A landscape with many valleys, sampled at points; each row gives a point and its height.
From any point a ball rolls to the lowest of the 2 points nearest to it. It stops when none of these is lower. Distance is the straight distance between rows; heights are no part of it.
(111) (h 1.54): [-16  -2 -13 -10   5   4 -10  29 -11   6  32 -10 -16 -16 -14 -26  -4  -2
 -12   2]
(515) (h 3.61): [ 26   1  25   2  34 -19   8  -4  41 -30 -27  -1  27   3  19  25  -6  21
  24  11]
(244) (h 6.75): [ -6  15  -1 -21  10 -20  -9   4  29  18  34   9  12 -10   6  26 -34  42
  32 -12]
(273) (h 3.09): [ 22  10  23  -8  15 -18   6  -4  28 -28   8  32  33  23  39  29 -20  22
   5 -27]
(1066) (h 3.30): [-38 -27 -26 -32 -12  20 -19  18 -20  47   4 -24 -10  15  11 -36   7   7
 -21   5]
(305) (h 3.60): [ 12   6  -7  43 -16  16  25   4 -22   5 -38  13 -26   2  -6  25  51 -36
   6 -13]
(9) (h 3.53): [ 15 -16  -2  12 -11 -50  14 -23  19  22 -16   3  19  17 -13  29  16 -39
 -30  40]
(1068) (h 8.74): [ 29  24   2  14  20  11   6  20  -9 -44 -11   7 -13  -4  -4   5  22 -42
  -9  -2]
(272) (h 5.10): [ 13  11  24   3  18   5  -7 -19   3 -20  -4  -1  -5 -16  -4  -2  -7  16
  19  -2]
(1040) (h 2.86): [ 37 -13   0  12   2 -15  12   1  -3 -22 -27   3  25   8  -8  10  30 -59
 -32  27]
(251) (h 5.84): [ 19   0  37 -20   9   4  14 -27  14 -18 -10  12  45 -17  26  10 -26  46
  23  -5]
(86) (h 1.88): [ -3 -19   4  50 -30  -1  -7 -37   3  10  -8  11 -17  28   8  20  29 -23
 -14 -16]
(1067) (h 3.26): [-29 -24 -28   2 -11 -26   3  21 -14  -8  21 -22  29 -57  -3 -22  -9  22
   9  13]
(225) (h 4.25): [ 12  -6  15 -26 -21   3  -1 -20  -8  16  23  28  17   2   1  13 -38  27
   2 -17]
(203) (h 2.68): [-11   7 -10  -4   0  27  -3  19 -19  -2  21   1 -29  -4 -24 -25   2 -15
 -18   2]
(793) (h 8.92): [ 12  33  -8  -4  32  15   3  33 -14 -31  12   1 -17 -17 -24  -9  15 -32
 -10   5]
(723) (h 5.46): [ 21 -15   9   7 -34 -13   2 -49  -1  11   2  25   4  27  13  23 -11   2
 -13 -24]
(536) (h 1.96): [-36  -5  -4  28  -2  -7 -11  31 -36 -14  16 -23   0 -50  -6 -40  -4  13
  16  -8]
(87) (h 6.11): [-16   6 -15  10  -8  42  -2   0 -18  32 -30 -21 -35   4 -27  -9  17  16
  22  -2]
(1130) (h 1.07): [  0 -10  -7  30  -8 -22  -1  -9  25   7 -16  13 -19  20  -5  42  29 -30
  -8   1]
(443) (h 5.49): [-29  -5 -38 -41  -8 -29  -6  33  13  49  27 -13   2  -5   6   1 -27  14
  -5  15]
(1049) (h 2.91): [-14  -1 -10 -23  15 -14  -5  27   6   2  37  -5   9 -33 -15 -17 -11  13
   2  10]
(905) (h 1.83): [ 23 -14  22  52  -6   4  -7 -17  -8 -18 -23  10  15   3  17   5  24 -52
 -21   2]
(462) (h 5.61): [  0   8  -5  13 -10  43  13   5 -37  22 -26 -13 -28 -12 -36 -18  21  -1
  17  -3]
(876) (h 7.00): [-21  12 -41 -27   2  20   9  27   2  33 -11 -18 -33  23 -36   3  20 -17
  -8  28]
(511) (h 3.33): [-15   9 -26  25 -10  25   1   5   8  21 -36  -3 -42  37  -7  37  39  -3
  12  -7]
(618) (h 7.33): [  1  10 -32 -10  -5  33  22  14 -19  20 -25  -9 -32  12 -38   5  32 -25
  -3  14]
(1006) (h 3.82): [ 13  25  14  -4  20 -10  -8  -3  22 -23  26  23   8   9  23  19 -25  34
  18 -32]
(386) (h 8.04): [  9  -1 -11 -18 -24  -4   5 -23   1   6  20  13 -12  37  -4  10  -8 -14
 -32  -1]
(907) (h 2.95): [-18   8 -32   3  16   7   3  45 -22  20  -1 -23 -10 -38 -36 -20  11  -5
  26   2]
(434) (h 3.66): [-28   8 -39   7  14  18  -9  39  -8  34 -10 -31 -18 -16 -29 -10  15   7
  35   3]
(103) (h 4.33): [ -1  35  18   3  19  -1 -11   2  14 -27  36  15  -8   2  17   2 -15  17
   9 -29]
(499) (h 6.98): [-14  13 -12  -4   8  -1  -8  -5  17  25  -2 -18 -24  -9 -21   9 -10  23
  32   3]
(808) (h 4.42): [-37   8 -35  -3  10  17 -23  23  12  44 -14 -30 -25   6  -9  -6   7  15
  24   3]
(143) (h 5.99): [ 32   9  25  25  20   7   4  -5 -11 -33 -42  -3  -2 -22   1   6  10 -15
  15  -4]
(184) (h 2.36): [-30  -2 -24  24   7   3  -4  41 -30   2  -1 -22  -4 -47 -22 -34   7   3
  26   1]
(43) (h 2.32): [ 38  -8   8  38   3   6   3   8 -15 -24 -33  10  26  -2  13   5  33 -68
 -20   9]
(1167) (h 4.53): [  5  25  22  16   9  32   3  12 -39 -18  -9  -4 -25 -22 -22 -25   7 -12
   6  -8]
(751) (h 4.68): [ 26  20  16 -13  34   4   3  19  10 -61  15   9  19  11  20 -12  -3  -8
 -19   6]
(568) (h 2.50): [ 19  -2  19  14  12 -30  -3  -3  44 -14   7  33  34  35  44  33  -3   0
  -5 -23]
(973) (h 5.21): [ 33 -21  36  21 -23   0   2 -49 -22 -24 -10  10  15   9  14  -9   4 -16
 -21  -6]
(1034) (h 0.85): [ -5  -2  16 -15   5   4  -5  18 -26 -19  41  10  15 -38   6 -37 -22  17
 -14  -9]
(279) (h 8.32): [  4   8  -6  20  -9  14   1  -6 -18 -34  12  13 -25  30  -4   5  22 -38
 -34  -6]
(236) (h 3.22): [ 18  15   2 -18  33 -11   1   9  22 -31  15   3   3  -6 -10   9  -2  -2
   1  13]
(1134) (h 4.70): [-12  34  20   9   5   6 -24  16 -12 -16  43  19 -13  -8  16 -17 -22  21
   4 -37]
(533) (h 5.47): [-11  25  22  28   9  16  -7  -2 -25  -1 -12 -14 -22 -42 -22 -16  -4  17
  41 -14]
(566) (h 6.33): [ 28   5   9   9  20  -7  11  -4   9 -24 -31  -3  -4 -11 -15  21  15 -12
  13  10]
(345) (h 5.20): [-11   5  28  15   2  12 -10  -2 -23 -12   3 -10  -4 -42 -10 -33 -11  15
  21  -6]
(124) (h 1.70): [  4 -10   3  33  -1 -37  -8  -9  47   9  -4  20   8  21  11  35  25 -34
 -17   3]
(291) (h 4.80): [ 25 -20  29 -20 -13  10   8 -37 -21 -16  -8   7  14 -14 -16 -23 -12  -4
 -17  24]
(897) (h 4.27): [ 23 -22  18  23   3 -40   6 -25  38   8 -41   3  22   1  -1  32  17 -17
   5  23]
(863) (h 4.07): [ 24  15  12 -24  41   0   6  22  10 -44   6  -2  22 -12  -4  -9  -5  -7
  -6  22]
(483) (h 2.57): [ 19   2  16  -2  16 -30   6 -15  35 -18  -9  11  10  10  12  26  -2  14
   9   3]
(956) (h 5.33): [ 20   6  38 -17  20  14  20  -4  18 -39 -11   4  49  -7  38 -18 -27  37
  16   7]
(286) (h 4.03): [ -6  -4 -15   4 -18  -5  -2 -26  21  20  -7   0 -34  33  -1  26   2   3
  -2 -10]
(19) (h 4.71): [  4   6   2 -10 -16   4 -11 -20   3  19  20  16 -10   8   5  15 -31  27
  12 -28]
(522) (h 8.54): [ 15  18  -4  17  -2  21  16  11 -28 -31 -11  14 -25   4 -13   3  37 -51
 -22  -2]
(73) (h 2.78): [-29  -8 -23 -23  -9  37 -20  11  -8  38   6 -13 -30  33   2 -24  11  -3
 -16   0]
(173) (h 5.02): [ 29 -15  39  -2 -12   9   5 -44 -24 -33 -18   6  20  -6   9 -22  -7  -3
 -16  10]
(1064) (h 3.06): [  1  -4  -8 -16 -15 -11   4 -30  15  28  -8  -4 -23  15 -17  15 -11   9
   4  10]
(757) (h 5.55): [ 22  17  32   6  27   6  -2  -7   0 -38 -26  -9  10 -27   4  -1  -9  15
  30   3]
(877) (h 3.79): [ 27 -10  24 -24 -19  -5  13 -29  -4  -4  10  35  41  25   8  26 -31  13
  -8 -15]
(193) (h 5.22): [-23   1 -12 -12 -10   8 -15  -2   8  32  22   2 -19   8  12  -4 -22  28
  18 -26]
(857) (h 5.19): [-40  -6 -31 -26   3   0 -17  10  13  54  -1 -27 -13   6   2  -9 -10  19
  17   5]
(455) (h 4.48): [-22   6 -26  -3  -4  11   0  -6  17  34 -24 -19 -44  36  -8  24  12  10
  15   2]
(359) (h 7.87): [ 10   4  -7  -9  -6   0   2 -10   7 -13  12   6 -21  16 -12   5  -2 -14
 -21   2]
(330) (h 4.72): [-43 -26 -48 -27 -16 -36  -7  35  -1  36  17 -24  13 -20  14  -5 -21  18
   2   7]
(909) (h 3.68): [ -4  22   4  10  -2  32   0   9 -30 -22   6   0 -35   0 -22 -23   9 -18
 -17 -12]
(1164) (h 2.77): [-16  -6 -18  13 -31  42  -5 -20 -14  18 -18  -6 -37  54  -5   1  30  -6
 -17  -7]
(227) (h 2.75): [-40 -21 -45  10 -13 -32  -3  32 -25 -16  15 -28  11 -37   8 -26  -9  23
  13  -1]
(711) (h 5.97): [-36   0 -29 -47  -8  -7 -15   5  13  73   0 -20 -13  27  15   6 -17  10
   2  12]
(190) (h 4.04): [ 16   9  16 -40  22  -9  17   6  28 -28  12  16  47  11  20   7 -16  20
  -6   2]
(767) (h 3.91): [ 22 -21   7   5  -5 -34  17 -32  19  12 -31   2   4   7 -18  29  14 -17
 -11  28]
(716) (h 4.83): [ 28 -28  29   4   3 -34  22 -24  36  -3 -24   8  63  24  33  11   0  -8
 -12  21]
(653) (h 6.30): [  6  10  21 -25   7 -12   3 -14  21  -1  15  14  35 -15   5  17 -30  47
  30  -6]
(1085) (h 0.96): [ 18   4   6 -18   5 -23   6 -20  25   0   0   7  -3   5  -9  22 -12  17
   2  10]
(50) (h 2.22): [ -2   3 -16  29  -2  -4   6   0  15   9 -30   2 -37  13 -16  41  33 -15
  16  -6]
(85) (h 4.43): [ 26 -17  28  -5  18 -22  25 -10  45 -22 -31   4  52  14  37  12 -11  17
   8  15]
(950) (h 2.60): [ -3  -9   3  49 -23  17   1 -17 -13  -5 -25  10 -26  17  -4  21  38 -28
  -1 -13]
(106) (h 3.90): [  0  -3   6 -39   2  -7   1   6   3   2  33   5  14 -19 -11 -16 -20   8
 -10  17]
(720) (h 4.56): [ 23 -30  30  27   7 -31   0 -18  51  16 -38   6  57  13  22  14  13 -22
   2  26]
(848) (h 5.32): [ 23 -25  24  20 -30 -11   1 -53 -12  -2   3  18  19  23  24   8   3 -15
 -24 -13]
(544) (h 6.17): [-26  -1 -33 -47   0 -16  -4  27  19  45  13 -19 -15   4 -14  -1 -19   1
 -12  35]
(1025) (h 3.37): [ 32 -12  27 -36 -14   2  21 -30  -6 -13  11  29  48   9   5   4 -24  10
 -18   7]
(1020) (h 7.62): [  5   5 -18 -10  -9  11  11  -1  -7  -3  -9  -4 -33  19 -29   9  19 -26
 -14  13]
(785) (h 0.84): [-23   3 -22  -9 -19  48 -18  -9  -8  23  -5  -6 -36  53   7 -11  16  -2
 -22 -10]
(630) (h 2.43): [-44 -33 -38 -12  -6   6 -16  28 -26  35   1 -40  -4  -4  10 -33   7  11
   2  -1]
(3) (h 4.96): [-29  29  -1  23   6  13 -25  16  -5   5  35  -1 -25 -10  14 -19 -19  28
  17 -39]
(187) (h 2.18): [-50 -15 -46  19  -7 -19 -16  35 -18   8  12 -31  -3 -22  17 -26  -4  26
  24 -13]
(287) (h 5.11): [ -7  22   1  16   6  32  12  20 -44   6 -15 -13 -21 -31 -35 -29  15  -8
  14  -7]
(804) (h 4.73): [ 21   3  23 -27  22   7  33  11  26 -46  -4   3  54  16  40  -8 -24  16
  -1  12]
(947) (h 5.29): [-43   7 -18  12  -4  19 -31  16  -5  33  19 -14 -28  11  21 -23 -11  28
  19 -35]
(1065) (h 5.14): [ 22  15  20 -14  12   9   0  -1  -5 -42  27  20   7  10  15 -16  -9  -6
 -28  -5]
(146) (h 4.69): [ 11  26   7  38  -2  25  16   8 -32 -12 -38   7 -32  -8  -7  14  38 -23
  15 -20]
(478) (h 1.53): [-25  -3   6  10  -4 -10 -11  24 -25 -14  37  -5   9 -47   6 -35 -20  20
   3 -17]
(661) (h 7.20): [-14  12 -15 -16  -1 -19 -12  -7  31  35  13 -12  -8 -10  -8  19 -24  37
  32  -2]
(186) (h 1.48): [  4 -20  26  63 -18  -5 -19 -33   5   2  -6  17  12  12  22  11  26 -40
 -14 -13]
(379) (h 2.08): [ 11  -6   5  21   0 -39 -11 -15  42   2  11  28  11  29  27  36   7 -13
 -12 -17]
(521) (h 4.99): [ -5   8  27   8   2  21  -7  14 -38 -17   9  -6  -8 -35 -21 -43  -7  -7
  -2  -1]
(155) (h 4.46): [ 10 -19  16 -29 -10   3   1 -13 -12  -1  21   5   9 -26 -21 -27 -18   6
 -19  19]
(1138) (h 6.59): [ -8   8 -12   7   5  16   1 -11   0  19 -23 -18 -32  -8 -30   8   3  11
  28  -2]
(847) (h 3.23): [ 27 -22   5  15   1 -34  11 -13  15   2 -14   2  34  13  -2  20  25 -52
 -35  36]
(10) (h 8.18): [ 11  -7  -7  10 -27  -6   3 -28 -10 -12  18  16  -7  36   7   8  12 -37
 -43  -9]
(96) (h 4.32): [  5  18   0  -9  23  -3  -3  10   5 -12   2  -9  -8 -28 -28  -2  -4   4
  19   8]
(213) (h 6.65): [-21   5 -36 -41  -1   1   5  18  12  39   8 -19 -29  23 -23   0  -4 -14
 -26  33]
(1120) (h 3.99): [-32 -27 -35 -21 -12 -31   0  24  -5  22  22 -24  19 -45   1  -6 -19  26
  10  11]
(240) (h 1.84): [  9   5  28 -29   9  14   1  11 -15 -27  33  20  44 -22  19 -31 -26  15
 -17   4]
(1047) (h 1.39): [-49 -34 -41   0 -23 -11  -7  22 -35  19  10 -28   5 -15  34 -25 -11  28
   6 -14]
(419) (h 2.70): [ 24  -4  41 -38  -5  25  13  -8 -16 -22  15  31  60  -7  20 -15 -32  20
 -17  -1]

Where does a ball stop that starts at each point below?
(767): (186)
(330): (1047)
(848): (111)
(3): (1130)
(661): (1130)
(190): (1130)
(522): (1047)
